Each row is a point on a tangle of strands that fork and nearly touch. The rows are in no order.
(in the rows, 128 means zero)
Points whose rows are less than 226 apart are linked; no others are. Some points are linked to none.
Punuv: [134 119  92  96 152 134  92 138 135 113 103 156 112  98 167 172 190 215
 158 111 169  95 116 103 200 118  87  99 120 118  98 118  71 136 188 116
 149 181 126 149 164 133 156 140 171 136 155 161 176  69 117 105 108 124
 106 120  89 152  88 132 134 150 114 145  77 111 151 193  51 174 130 140
 146 156  72 111]
tos: [174  70 106 118 142 111 106 104 137 118 180 129 161 136 139 165 106  90
 122 142 143 123 151 143 121 149 160  88 153 124 148 159 130 139 131  51
  96 117 144  74 120 135 158 117 207 157 149 107 147  69 133 176 147  86
  77 134 122 172 101 122 141 109 152 119  76 129 147 142  71 162 142 149
 164 165 106 119]
vudi: [172  75 174  93 186 132 114  73 129 174 132 119 119 140 141 150  93 159
 164 103 147 104 197 206 152 141 133 111 118 115 135 105 147 105 132 123
  88 164 105 109 142 159 142 147 162 152 177 139 172 133 128 159 128 154
  96 169  98 122 108 115 162  97 183 129  48 141 112 136  68 128 131 155
 168 133  86 138]
Demu: [119 184 156 135 108 158 148 159 154 123 117 121 151 110 147 100 154 184
 121 156 159  80 126 158 136 106 165 131 130 146 105  76 128  61 126 161
 145 177 133 127 146 170 150 148  97 124 125 146  86 187 110 122 149 138
 182 158  83 166  81 140 123 120  79 104  79 135  99 157 113 122 138  83
 109 115 120 143]
tobu: [167 151 169 140 125 117 194  69 129 188 126 116 125 117 102  67 104  41
 109 106  65 147 125 182 118 129 154 142 118 145 155 137 122 106  82 171
 145 126  87 107  84 164 100 139  99 114 157 119 109 182 136 154 152 143
 164 155 138  93 210 146 155 144 139 145 173 139 134  99 193 100 161 116
  97 135 178 126]
dopit: [114  80 142 117 153 135 110 129  86 167 103 152  75 103 107  93  93  97
  74 102  93 144 118 132 150 137 102 117 138 114 147 151 134 126 122 142
  96 132 131 150 119 118  60 114 120 146 151 157 119 150 146 130 139 157
  75 108 143 126 191 140 154 174 157 144 124 156 109  79 164 104 134 129
 151 148 121 133]
Siv: [153  79 163 136 136  93  96 118 117 133 128 143 152 180  91 163  78 123
 149 131 107  99 119  96  59 114 142 188 100  80 148 176 110 145  99 175
 114  87  83 128 111  89 122 123 134 132  87  91 134 146 113 135  79 114
 149 128 177  92 135 109 149 162 112 119 208 103 134 120 123  96 110 177
 106 100 142 149]
Neki: [133 164 138 134 121 161 138 134 167 115 130 127 140 114 185 131 151 182
 136 153 178  97 149 187 141  99 167 144 120 152 103  67 160  71 140 127
 150 173 132 108 141 162 157 153 126 138 148 158 106 147 109 163 154 138
 167 163  62 163  47 150 138  71  95  85  51 123 119 154  93 124 130 105
 127 141 114 132]
vurut: [178 168 162 135 151 124 182  82 138 181 127 114  92 118 154  70 114  24
 111 111 107 160 131 216 159 118 135 130 122 176 142 122 181  88  91 138
 163 134 115 117 123 182  92 135 103 130 170 139 103 162 131 164 173 154
 154 164 116 104 185 154 132  67 163 116 137 134 140 115 175 108 156 113
 122 142 156 124]
zakif: [ 78 113 122 110 158 178  50 134 123 127 135 160 109 157 170 199 141 196
 152 138 158 127 144 155 139 135  55 135 115  78 116 120 112 119 143 112
 156  77  91 143 127 103 119 151 146 134 155 155 160 112 132 131 121  96
 110 126 119  71  91 120 152  99 143 142 104 118 137 132  40 121  72 173
 138 120  73 136]
fon: [144 180 118 126 114 116 190 100 143 137 121  95 129  98 122  53 132  91
  90 150 124 150 156 171 142 131 158  79 170 184 137  86 176 112 112  96
 132 194 172 117 129 175 130 126 114 116 133 126 133 152 133 115 164 159
 140 154  92 182 151 132 112 105 155 126  67 168 118 125 154 142 172  86
 140 137 141 116]
tesi: [118 148  80 146 129 150  99 175 126  98 124 150 127 124 175 168 169 137
 130 124 147 137  65  73 144 118  86 141 110 142 110 146 121 137 173 105
 180  77 135 143 138  95 114 119 131 127 132 132 108  83 123 140 128 125
 127 109 127  92 128 143 101 129  92 123 166  86 149 143 140 127  97 151
 108 143 125 122]
tiro: [112 104  81 117 107 141  70 184 144 127 123 137 129 100 154 127 167 146
  89 140 194  77 104  87 143  87 133 101 132 160 106 110 193  98 163  89
 131 174 185 122 184 132  83  85 151 158 126 148  86 103 132 119 146 175
  90 135  60 199 117 142 106 118 135  94  90  99  84 127 147 139 137 139
 138 138 116 124]
Zitu: [ 91 179 115 163  61 107 138 193 133 100 107 108 156 119 111 107 123  78
  77 130 114 171  90 105  79 146 130  86 128 167 133 110 188 112 101  80
 164  98 164 100 142 109 106 103 117 127 101 117  79 128 134 122 136 156
 136 127 158 156 163 129  90 141 145 108 186 129  96  78 201 119 131 122
 110 107 170 103]
latus: [ 37 130 102 138  90 167  78 157 125 134 116 147  70  97 153 103 155  95
  79 116 130 161 100 105 133 105 106 112 139 159  84 119 210 123 110  88
 141  86 172 163 144  80  75  81 114 163 142 159  88 117 135 103 151 150
  77  94 121 139 173 169 100 125 140 110 145 146  74  68 215  94 120 118
 156 140 134 124]
tenaz: [ 94  94 116 101 136 112  45 155 122 124 137 161  97 151 129 180 119 146
 104 129 143 109 146  87 104 128 104 120 135 106 122 137 192 145 117  97
 115 126 131 117 145 119  95 123 164 141 100 122 138  90 118  99 106 152
  98 142 118 153 119 115 113 120 181 115 140  97 110 109 119 107 119 184
 148 123 125 141]
vip: [ 42 157 138 161  54 158 105 173 133  73 142 125 152 156  92 182 126 182
 115 187 119 130 128 121  62 130 124 140 133  81 128 106  66 109  90 133
 132  75 123 145 104 104 143 120 112 119  87 104 120 156 137  77 104  53
 169  89 175 108  88 118  90 102  83 124 179 149 113 145  91  95  88  86
 121  93 156 129]
Naba: [100 117 172 135 130 111  91 118 121 130 115 167 117 175 100 179  88 151
 128 119  98 125 127 128  62  94 137 200 116  72 144 143 133 133  89 175
 114  60  83 142  95  77 121 133 106 131  86  94 142 157  99 131  77 112
 161 139 165  66 143 121 147 133 114  99 209 126 107  88 151  59  96 143
 121 103 147 158]
Vobuv: [133 183  82 139  91  74 161 192 156  59 143  95 172 138 115 169 138 127
 154 150 130 154  92  56 111 132  99 125 112 146 148 131 112 155 158 100
 166 129 137  99 133 107 166 129 131  61  67 100 114  79 116 139  91 118
 156 124 176 137  89 134  69 138 101 151 176  92 163 169 126 171 111 164
 121  95 155 101]
vofa: [174  83 166 135  74  78 135 141 142 114 148  88 184 152  71 139  99 120
 132 181 122  94 130 131  52 111 206 153 129 117 155 168 142 108 102 149
 105 130 111  70 124 137 144 114 141 139 100  81  88 172 119 130  91 116
 164 158 141 161  94 106 126 142 109 106 137 114 118 143 108 144 136 144
  98  96 154 148]
kigep: [153 198 139 144  82 102 191 175 157 128 135 101 169 122 111  93 130  52
 107 136 117 155  94 122  99 129 138 112 117 175 147 115 165  96 111 111
 196 116 133  81 133 144 108 128 120 100 103 112  68 144 131 140 149 168
 167 147 153 138 165 125  99 141 136 124 182 106 118 113 187 142 143 143
  92 106 171  95]
tir: [139 130 145 132 177 199 145  68 108 155 137 123 118 119 180 105 131 136
 159 110 123 152 117 203 185 151  88 127 105 114 129 117  82  74 158 134
 146  86 101 162 111 173 139 187 129 141 214 183 127 158 155 169 149  98
  85 141 114  60 138 137 167 104 123 131  79 145 157 116  98 122 120 105
 131 153 103 110]
sol: [119 176  98 149 115 176 140 111 146  87 164 115 141 172 148 177 139 158
 177 148 124 155 125 145  98 138 108 154 100  99 122 137  79 133 125 127
 160  65  80 139  87 119 188 146 125  91 132 122 172 115 118 162 120  52
 158 102 159  56  81 120 128  93 111 134 160 127 174 157  80 135  66 146
 109 119 133 126]
Zutuf: [110 100 111 112  92 113 120 143 109 129  99 102 130 106  62  71 131 116
  58 152 120 106 128  82 128 128 139  61 168 148 145 131 125 156 128 100
  85 205 179 131 146 121  96  84 134 142 101 120 116 140 139  75 144 155
  85 127 112 209 172 124 109 174 141 132  92 161 103 131 164 165 166  91
 156 132 126 122]
seme: [124 104  96 133  76  93 141 140 137 112 130 120 134  92 130 110 133  80
 132 108 114 158 129  75  98  95 184 149 153 165 126 149 167 205 140  81
  86 126 194 151 147  83 131  67  96 142 112 107 121  65 123 110 147 124
 123  89 109 139 141 120 105  98  81 104 143 116 138 144 191 126 153  94
 141 139 170 145]
Kago: [140 105  98 143  95 139 112 221 125  89 131 125 187  89 146 156 155 129
 130 133 150 100  59  69 114 112 127 131 111 132 125 157  90 118 160 114
 168  86 162 123 162 104 118  95 128 143 128 115  74  86 126 119 128 102
 107  93 141 131 130 152  86 129  59  97 155  76 136 163 137 151 136 110
  99 144 143 107]
Vufak: [158 122 128 150  68  78 176 145 163  95 164  77 196 168  85 141 115 117
 131 179 123 111 124 124  73 152 185  96 149 106 153 142 108 111 111 105
 139 118 113  40 113 159 172 115 176 110  99  96 113 153 133 127  95  87
 149 150 170 175  83 113 115 137 123 127 130 126 141 147  98 179 137 145
 104 100 152 104]
Sut: [180 149 113 145 181 170 159  71 138 126 158 130 144 125 191 128 144  99
 157 128 152 144 119 188 185 138 115 116 100 153 121 125 116  88 156 108
 168 101 115 115 116 154 163 167 167 148 194 165 131 108 133 184 166 100
  99 142 112 109 115 144 145  82 134 120  70 124 171 136  90 150 133 137
 131 169 105 109]
dek: [106 144 120 169  51 148 116 239 133  83 136 129 210 107 119 138 144 137
 104 153 128 127  53  76  81 129 141 113 110 131 137 145  89 100 124  99
 185  61 151 120 138  93 104  93 108 142 110  98  63 133 135 114 132  99
 131  96 154 136 152 143  81 130  45  97 194 111 108 139 164 129 122 104
  92 130 168  93]
navop: [123 161 138 112 130 117 176 127 115 122 108 120 133  95  92  66 168 171
 132 127 111 118 127  90 168 137 114 106 160 127 125 108  66 157 142 179
 105 223 154 170 135 138 149 127  89  84  91 124 144 153 118  70 118 150
 160 106 121 161 136 113 107 205 105 182 109 163 119 170 138 156 147  80
 127 124 112 138]
muz: [179  50 187 126 154 133 120  56 130 158 153  97 169 155 129 148 101 154
 168 135 129 102 188 206 125 141 172 124 105  97 123 136  89  88 131 135
  87 137  83  94 118 153 154 157 170 179 182 128 167 146 128 178 129 104
 106 161 111 142 100 113 170 121 141 116  51 141 127 150  45 144 130 136
 146 144  93 129]
lav: [120 137 100  82 134 122 134 125 141  96  97 130 123 118 153 162 180 219
 142 119 157  96 149 105 174 141 102  81 132 110 114  96  95 134 157 110
 142 211 142 143 150 146 180 134 171 101 131 143 175 108 115  82 112 139
 134 130 104 197  76 112 105 142 134 166  52 127 135 182  69 193 135 126
 161 129  76 117]
gudef: [ 70 154 139 160 103 171 118 113 122 101 140 121 138 160 106 153 124 190
 154 158  93 142 133 156  70 128 114 162 120  84 127 129  39 108  95 166
 117  81  88 149  98 110 148 142  99 102 110 123 156 161 136 106 115  40
 168  91 172  62  96 105 123 111  98 141 167 150 130 132  89  98  76  94
 118 108 142 133]
gir: [ 67 154 115 158  83  74 126 162 135  89 120 135 111 141  86 142 108 106
  92 123 101 166 150  75  72 132 128 118 147 151 131 114 182 163  87  91
 112 114 152 116 127  94 127 117 130 121  67  97 124 117 121 108  90 148
 144 125 157 148 141 120  86 121 159 121 187 136 123  99 177 117 128 136
 146  96 167 127]
Sikab: [204 203 152 143 138 117 199 100 159 156 133 103 145 120 149  56 127  72
 118 155 143 134 111 195 169 116 141  97 129 182 146 101 156  77 114 126
 186 195 134  77 128 191 126 142 124 135 147 134  96 175 133 142 157 165
 157 172 114 154 147 141 124 115 158 140  92 138 135 156 148 160 170 127
 119 143 138 115]
ril: [113 171  95 144  85 119 138 152 162  84 159  93 155 155 115 161 129 127
 102 173 140 140 133 138  88 162 135  84 155 125 139  97 125 106 100  75
 153 118 139  66 129 157 165 139 171 114 114 123 123 127 119 128 118  85
 141 123 149 170  75 121 106 115 142 133 119 141 131 126  72 166 126 148
 123 100 139 105]
Dopi: [ 89 107 147 118 147 160 117  67 110 154 153 126  99 139 135 163 104 154
 160 132  92 162 205 215 105 162 133 143 147  86 120 128 110 125 108 111
  77  62 100 146 107 161 173 146 125 112 160 134 195 136 150 159 137  60
 106 113 132  85 108 108 140  50 165 126 117 187 123  93  94 101 100  86
 164 113 127 134]
masik: [190 141 144 127 173 132 143 112 127 140 119 121 144 157 128 115 134 143
 156 105 134  99 118 110 171 151 101 127 100 122 147 134  93 133 150 165
 141 168  95 121 113 147 157 156 125 125 139 137 139 146 118 117 105 152
 148 137 154 137 134 130 145 189 134 168 114  91 159 151  90 154 135 165
 102 114 100 137]
Dala: [109 130 141 122 168 182  89 121 110 139 107 156  97 159 153 171 151 194
 156 113 145 119 117 144 150 124  72 163  90  88 111 128  96 116 140 177
 154  93  62 159 124 119 128 164 118 127 149 154 145 153 137 127 107 115
 138 141 131  58 113 128 158 127 121 133 126 109 136 127  76 102  91 168
 120 102  84 139]
ruvaz: [130  69 133 109 139 153 115 120 106 161 100 138 114  95 106  77 131 108
 105 120 123 108  92 120 173 129 113 102 138 130 138 156  84 123 155 134
  96 147 146 152 132 121  71 114 131 164 160 153 107 135 154 127 169 145
  65  98 110 124 185 132 154 182 125 143  92 134 116 121 151 117 141 104
 130 183 104 125]
bisik: [115 159 128 165  63 154 170 179 138  94 137  98 199 109 111 114 147 127
 147 159 114 130  81 117  79 113 158 144 113 118 142 138  32 101 116 145
 166  85 137 131 109 126 147 114  84 104 122 116  78 141 136 115 152  67
 156  87 165  91 157 138 105 143  33 137 184 125 135 147 153 118 124  58
  82 141 169 101]
buv: [138 133 105 136 153 172 121 116 151 100 139 130 133 112 206 160 170 163
 150 141 176 124 139 164 163 124 136 132 110 144  95  95 146  88 168 114
 166 122 120 128 145 135 169 156 161 141 176 158 133  85 106 171 158 108
 130 144  80 129  67 152 142  70 112 101  59 103 153 150  75 152 113 127
 131 156  98 124]
tulag: [169  45 185 129 121 137 132  83 121 158 138 112 160 139 103 101 100 105
 134 134 110 103 153 188  96 126 174 150 113 111 130 161  97  95 124 157
  80 124  90 111 102 143 123 129 134 147 161 116 128 153 134 166 147  79
 119 144 127 109 139 134 147 129 107 111  95 142 137 126  90 111 128 108
 117 147 121 144]
vopar: [ 96 137 113 120 153 134 117 123 105 156  98 152  43  94 139  82 120  69
  93  79 103 163  95 110 178 124  92 129 122 156 113 122 187 133 126 139
 141 114 139 162 129  96  66 122 111 150 139 148 100 131 129 124 137 198
 102 112 130 121 184 153 136 152 162 129 170 135 105  68 221  93 131 143
 138 148 138 122]
Sus: [ 59 111 151 120 125 151 111 113  88 134 112 137 119 131 103 127 116 182
 107 151 107 138 173 173 113 179  96  90 163  85 124 102  79 120 121 135
  67 127 137 138 121 152 125 138 128 122 139 142 160 178 147  68 125  88
 104 100 141 138 111 102 123 133 155 163  86 175  98 121  73 118 123  91
 164 111  92 119]
zelem: [ 94 124 137 137 136 201 136  82 110 151 155 119 128 118 147 117 121 139
 149 126  98 158 121 215 123 151 108 137 122 106 125 131  54  84 120 121
 112  65 102 155 104 153 141 161 121 121 186 165 148 155 164 165 161  42
 102 101 124  67 132 132 161  85 110 125 107 168 133 100 102 105  97  76
 131 140 124 120]
puriz: [ 75 136 152 118 166  91  81 115  94 139 104 180  69 157  87 162  79 159
 108 123 104 132 147 127 101 123 116 154 133  84 120  97 160 147  72 181
  96 117  99 151  99  98 102 147  94 126  88 119 149 170 110  98  67 152
 144 150 173 112 146 119 145 156 170 124 180 166  78  64 153  72 114 149
 138  90 126 144]
gat: [ 82 159 137 143 168 180  75 151 118 144 104 159  91 152 180 149 143 184
 127 115 162 108  95 125 155  89  82 184  90 121  98 110 159  98 140 179
 176  87  88 148 132 104  85 146  94 139 128 164 109 160 115 134 112 166
 154 160 112  68 135 147 161 121 100 105 155  93 104  96 123  60  96 171
 105 104 116 153]
Pepo: [ 80 116  93 127  93 149  80 177 129 109 135 144 110  98 170 119 164 100
  90 117 163 136 104  91 128 100 130 115 131 170  94 124 214 129 152  71
 132 102 186 137 168  96  80  81 119 158 134 137  82  88 134 115 163 151
  88 111  90 150 131 152  97 126 123  92 142 100  91  95 190 112 128 131
 137 142 139 120]
kop: [113 114 105 126  82 104 108 175 152  99 160 133 135 104 174 137 147  66
 121 114 151 148 132  84  96 112 172 140 149 169 118 147 218 160 142  56
 114 102 193 109 153  96 108  72 136 147 114 105 104  59 126 142 150 135
  98 111  88 151 106 139 116  83 105  77 145 101 132 120 182 126 134 129
 139 131 155 131]
Teza: [202 151  94 138 145 120 178  78 152 108 152 121 136 134 175 116 151  90
 197 101 150 149 143 121 154  99 163 196 106 159 125 151 150 157 161 151
 145 113 108 144 124 122 174 138 117 117 144 134 134  82 104 177 145 119
 169 127 113  85 112 123 127  79 106 106 134  93 163 160 144 130 119 121
 111 140 131 144]
fogef: [154  91 118 132 148  78 118 104 127 120 142 142 121 162  95 182  77 133
 174 109 106 147 165  71  86 133 143 168 111  92 133 176 120 199 127 134
 102  94  98 152 119  98 154 128 127 102  95  92 177  89 117 136  76 106
 157 106 181  87 113 104 136 130 120 143 195 103 169 159 111 138  90 173
 127 110 140 138]
lopu: [181 143 122 145 137 117 200  81 148 143 142 115 144 137 100  79 127  44
 133 109  89 167 112 123 140 150 127 124 118 139 164 152  81 127 123 141
 151 126 119 108 103 163 135 146 123 100 145 126 115 138 136 145 155 122
 152 132 169 114 185 126 141 163 140 181 165 137 170 136 167 143 150 123
 100 148 153 105]
kir: [159 157 110 144 114 149 158  92 154  95 173 109 151 165 177 141 136 120
 189 137 121 144 135 153 107 118 164 190 105 121 121 149 103 138 140 135
 145  72  99 135 101 130 185 136 124 110 142 125 148 109 112 188 138  63
 170 109 130  51  81 120 140  67 100 102 161 106 168 140 110 130 101 120
 106 132 130 136]
zisok: [160  64 110  97 134 121 125 122 106 139 111 129 142 106  95  79 136 104
 108 127 122 107  92  82 155 140 107  77 147 129 163 169  64 166 156 114
  93 191 172 128 151 134 103  97 156 153 130 138 135 112 157  99 134 136
  68 107 128 171 165 121 132 202 140 156  99 136 142 146 128 175 158 113
 133 179 112 114]
dapim: [201  63 129 111 146  72 112 119 145 162 139 113 150 145 116 140  81  83
 132 123 152  90 130  97 122 104 163 147 127 158 162 180 200 150 136 110
 103 147 120  84 134 125 124 117 163 142 110  92 121 104 114 162 115 184
 106 163  94 162 134 117 144 130 161 103 125  72 129 126 141 142 146 196
 119 127 129 149]
gubib: [100 135 132 110 104 145 143 123 119 149  88 117 107  89 110  44 150 135
  83 150 131 115 137 139 148 113 156  99 152 168 113  97 174 131 138 120
  84 207 181 143 153 137  88  98  93 141 120 143 113 175 137 112 160 178
 131 141  82 188 138 139 111 146 137 112  60 168  82 131 173 126 156  78
 142 145 125 149]
lozi: [176  70 164 128  90 122 180  96 132 152 132 112 165 103 101  66 124  70
 122 144 109 136 131 157  94 109 202 146 152 138 147 155 120 141 113 131
  92 137 141 129 120 136 117  96 113 151 152 105 109 131 134 146 177 100
 132 125  98 128 166 140 132 123  86 109 115 137 135 131 172 119 153  74
 102 156 165 142]
ket: [112 156 141 111 157 110 140 130 100 141  93 150  92 118  87  91 127 143
 127 106 106 127 117  72 178 137  96 128 148 120 125 118  98 171 125 197
 110 194 123 179 124 103 114 146  94 106  88 137 143 158 126  82  90 189
 156 109 149 146 158 112 135 230 123 177 147 146 112 125 153 120 136 125
 133 109 130 151]
tinep: [143  82 149  84 197 119 110  85 104 174 129 132  77 132 116 148  79 146
 142  90 123 123 202 176 156 160 127 114 141 115 132 110 160 154 112 144
  70 143 111 116 135 153 144 142 128 122 154 128 203 130 141 137 118 166
 101 142 126 131 131 111 156 104 198 148  93 146 119 108 100 131 131 132
 172 124 106 144]
mular: [121 145 162 128  83 132 130 168 149 121 116 105 162 138  99 117 137 148
 111 169 145  90 126 138  90 113 171 129 130 132 128 115 132  79 105 152
 127 146 138 106 121 150 122 130 105 129 102 115  80 180 120 109 120 130
 174 153 113 155 101 118 112 138 104 112 113 127  96 126 117 121 140 108
  97 109 131 143]
letid: [119 171 190 123 203 130 156  92  94 188 119 122  69 119 127  68  95 130
 117  93  94 129 154 210 173 151  83 135 128 116 127  98 129 111 120 194
 129 154  98 152 118 158 110 172  71 117 151 143 142 212 143 137 132 177
 127 153 127  90 151 140 174 118 156 156 116 169 113  93 141  93 137 120
 138 104 127 145]
dogo: [162 128 104 138 143 154 150 134 124  90 101 127 150  93 172 133 198 186
 175 109 161 112  97 110 200 109 110 137  99 129  99 136  28 130 187 146
 155 146 121 162 146 131 164 138 121 140 156 159 149  91 136 128 132  92
 116 107 112 113 117 144 127 146  69 137  89 107 169 196  86 171 135  85
 111 171  95 111]
dit: [188 153  95 122 182 158 158  90 141 125 123 144  95 109 188 103 152  77
 159  97 162 154 117 124 199 125 119 141 106 169 132 144 166 145 169 126
 155 118 137 149 139 144 129 143 136 132 161 149 120  80 130 151 164 160
 118 131 101  99 150 145 131  91 140 126 117  92 170 138 141 132 134 146
 125 171 124 129]
Nimi: [141 143 210  98 220 103 153  84  98 201 119 111  68 137 105 105  81 148
 142  84  98 113 192 198 159 173 108 114 127  98 124 102 137 149 110 185
 105 178 104 135 130 174 149 154  91  99 145 133 187 186 135 116 118 194
 132 163 142 132 135 116 179 129 189 172 107 167 119 113 124 130 138 128
 153  86 125 135]
ked: [ 77 174 112 106 130 152  91 195 143 115 113 139 115 126 156 134 171 201
  73 147 196  73 118 114 161 126  87  91 122 155  91  72 190  77 147 106
 172 186 151 105 159 155  93 128 141 128 110 157 102 139 109  85 127 185
 130 165  91 195  97 140 103 125 150 129  75 113  95 132 104 141 132 146
 139  99 103 128]
ruvi: [135  91  99 127 133 100 119  98 119 134 157 155  81 133 118 193 101  95
 157  96  85 175 193 106  90 146 142 154 132 119 129 151 159 212 107  98
  88  75 132 146 106 106 155 109 130 111 108 100 190  62 130 138 103 100
 120 103 161  96 121 123 141  95 158 126 189 143 175 125 133 115 111 130
 151 142 144 146]
budi: [ 87 129 123 137 128 130 115 110 122 138 161 152  87 157 144 184 113 114
 116 130  96 164 170 158 100 156 128 145 141 114 133 132 173 149  84  92
 110  67 101 126 106 123 149 122 132 114 112 120 162 113 135 158 123  89
 128 123 145  88 123 136 135  74 182 112 153 150 133  85 120  97  97 135
 140 114 135 138]
naz: [135 137 125 104 118 112 166 107 138 110 124 104 152 116 129 121 161 192
 149 135 150 103 154 111 144 134 153  99 146 122 119  96  91 136 140 138
  99 214 143 138 144 149 188 138 136 102 100 111 162 127 112  89 117 120
 152 123 100 189  81 104 108 145 107 149  67 152 138 174  89 178 142  78
 145 127 104 126]
reto: [107  91 109 106 122 102  65 175 116 114 105 138 131 144 103 176 133 171
 107 139 143  90 118  59 130 120  81  93 139 113 133 137 118 149 135 110
 121 173 143 128 152 102 103 126 153 135  89 121 138  99 128  75  88 146
 101 121 122 167 111 115 103 166 153 153 130  97 120 147  99 150 135 175
 140 119 107 123]
nugut: [151 197  94 166  90 115 230 125 149 117 139  95 166 118 116  99 119  26
 133 112 100 196 109 135 133 138 121 103 131 173 166 116 107 124 106  98
 185 111 139  94 108 163 126 139 119  85 119 129 104 115 152 132 166 113
 151 126 179 114 186 120 108 130 147 175 182 143 149 122 177 155 155 117
  94 134 163  70]
zuzor: [ 82 167 160 137 195 148 118 111  70 165 104 171  58 121 132 100 109 162
 130  92 105 136 124 175 180 141  55 160 119  79 109 108 100 118 129 223
 136 105  91 172 111 115  88 159  82 126 148 161 143 200 146 112  99 162
 125 120 159  60 153 131 184 182 126 159 144 176 101  69 149  79 104 117
 133 106 111 142]
gomem: [180 102 125 123 125  46 148 123 134 150 116 110 119 129  83 112  81  61
 127 107 100 124 132  81 104 115 167 149 136 167 158 155 208 174 123 138
 100 153 120 106 119 110 119 124 123 111  88  89 122 109 118 136 112 193
 154 159 125 145 165 111 131 144 159 111 171 108 138 102 197 133 156 174
 124 109 153 150]
fis: [ 89 182 125 131 169 140 129 138  97 159  89 166  69 115 101  93 136 143
 123  90  93 143 104 101 183 135  64 141 125 114 121 115  79 150 120 207
 145 134 115 179 115 106  94 157  93 111 119 141 119 157 134  95 100 171
 144 101 179  92 162 125 154 223 110 167 164 153 116  90 171  93 107 129
 125 118 136 122]
num: [ 95 142  81 109 166 183  80 120 152 102 151 156  94 143 202 203 160 171
 151 133 172 148 136 151 156 148  88 135 116 114  94 117 143 141 149  79
 156  89 114 135 131 122 152 141 175 116 159 160 159  73 116 149 138  92
  98 115 110  87  70 132 133  68 134 131 105 112 158 138  54 141  80 172
 151 127  93 122]
dosof: [148 107 120 130  77 108 178 133 138 126 116 121 166  91 113  66 121  67
 128 100 104 158 101  92 108 101 179 156 139 148 140 155 140 174 119 123
 105 108 165 149 132  90 115  76  99 137 138 102  95 100 128 131 162 117
 133 100 114 119 177 129 108 116  56 109 166 129 147 136 222 118 152  73
 115 147 163 142]
Zafef: [ 65  94 144 109 134 103  55 140 101 144 114 166  72 153 114 156  92 158
  98 136 122 120 164 125  92 123 123 138 148  97 120 110 183 133  87 140
  91 132 124 148 129  92  91 118 122 147 105 123 139 149 115  96  93 145
 105 159 135 141 142 118 124 120 184 111 138 134  72  75 144  69 129 160
 163 113 114 140]
bogep: [166  71 113 129 161 116 137  77 133 141 180 131 142 129 124 160 104  67
 134 115 113 163 165 160 127 190 129 101 153 131 147 151 110 153 132  55
  90  90 138  98  99 154 154 115 199 150 163 124 173  68 152 181 147  68
  67 112 139 134 129 134 152 110 181 141 108 157 174 118  85 155 136 145
 157 169 120 106]
Tav: [141 185 114 136 111 138 141 153 151 102 159 103 164 131 143 133 145 143
  83 172 159 114 105 150 133 159 114  72 128 145 129  83 123  70 116 100
 184 135 146  69 120 173 159 152 177 122 139 141 112 140 125 132 140 117
 140 148 135 185  76 136 114 127 140 136  75 129 130 133  81 182 142 134
 118 131 125 100]
tofi: [141 141 109 135 127  60 166 130 141 126 117 115 113 132  81 115  95  91
 128 111 108 153 132  65 113 142 135 120 138 160 152 133 163 180 116 130
 116 154 136 119 119 120 147 137 122  88  67 102 140  95 116 116  99 174
 157 132 150 149 142 111 114 157 159 157 167 127 151 126 157 145 151 160
 137 102 154 137]
Nage: [147 161 121 140 137 153  92 175 142 115 132 139 140 163 174 168 151 143
 142 127 172 108  73  97 123  88 105 177  80 143 111 137 151 113 171 123
 187  48 108 130 139  96 116 129 117 130 132 133  95 124 106 164 121 143
 144 136 126  72 113 148 121 112  87  86 182  52 135 122 129  99  87 181
  84 124 117 138]
Zopar: [ 98  85 148 105 112 107  58 173  86 123  84 148 147 130  79 143 149 184
 114 139 144  61  98  50 132  90 104 106 150  89 104 154  85 133 137 156
 106 209 145 157 164  91  77 109 135 155  76 127 110 131 135  54 102 149
 100 112 114 166 121 119 103 181 130 134 136 119  78 148 120 124 157 136
 122 108 114 133]
dumar: [187  56 100 116 139  78 109 114 142 116 148 122 144 134 145 159 109 106
 166 122 156 106 156 105 120 112 195 145 129 133 137 159 160 172 151 101
  86 157 144 112 144 105 154 105 173 147 119 104 151  55 110 165 137 134
 105 131  91 158 102 120 139  99 124  95 101  93 143 163 104 160 141 153
 141 150 121 146]
duk: [ 94  71 165 120 104 102  95 150  88 126  85 143 149 110  65 104 124 159
 120 154 114  95 120  74  98  88 142 140 165  86 115 158  77 151 115 174
  73 172 154 164 144  86  84 100 100 151  86 100 109 150 121  60 103 125
 125  95 126 164 145 116 121 170  95 128 139 148  81 155 149 105 163  89
 121 113 132 143]

Follow the links from the first point to the second, and from the first to the third. Name the last point that the two ways share.
zakif, fogef, vofa -> buv
tenaz, Teza, Kago -> Sut
gat, Demu, zelem -> buv
ked, tulag, zisok -> Pepo

A fork is a point with three links. Follow the links from the first point to the second and name the forks in between, in order.
Teza, ril -> Sut > buv
vofa, fogef -> buv > Sut
zisok, ked -> Pepo
Tav, Kago -> buv
Zafef, buv -> Sut

A fork is a point with three links, a tip a point with one. Leave the first point through the second and follow the links. Name the first fork or tip that comes.
lav, naz -> Pepo
ruvaz, zisok -> bogep
fogef, Siv -> duk
bisik, dek -> buv
tinep, Nimi -> dogo
puriz, Naba -> Sut
zakif, Dala -> bisik
Neki, Demu -> Tav
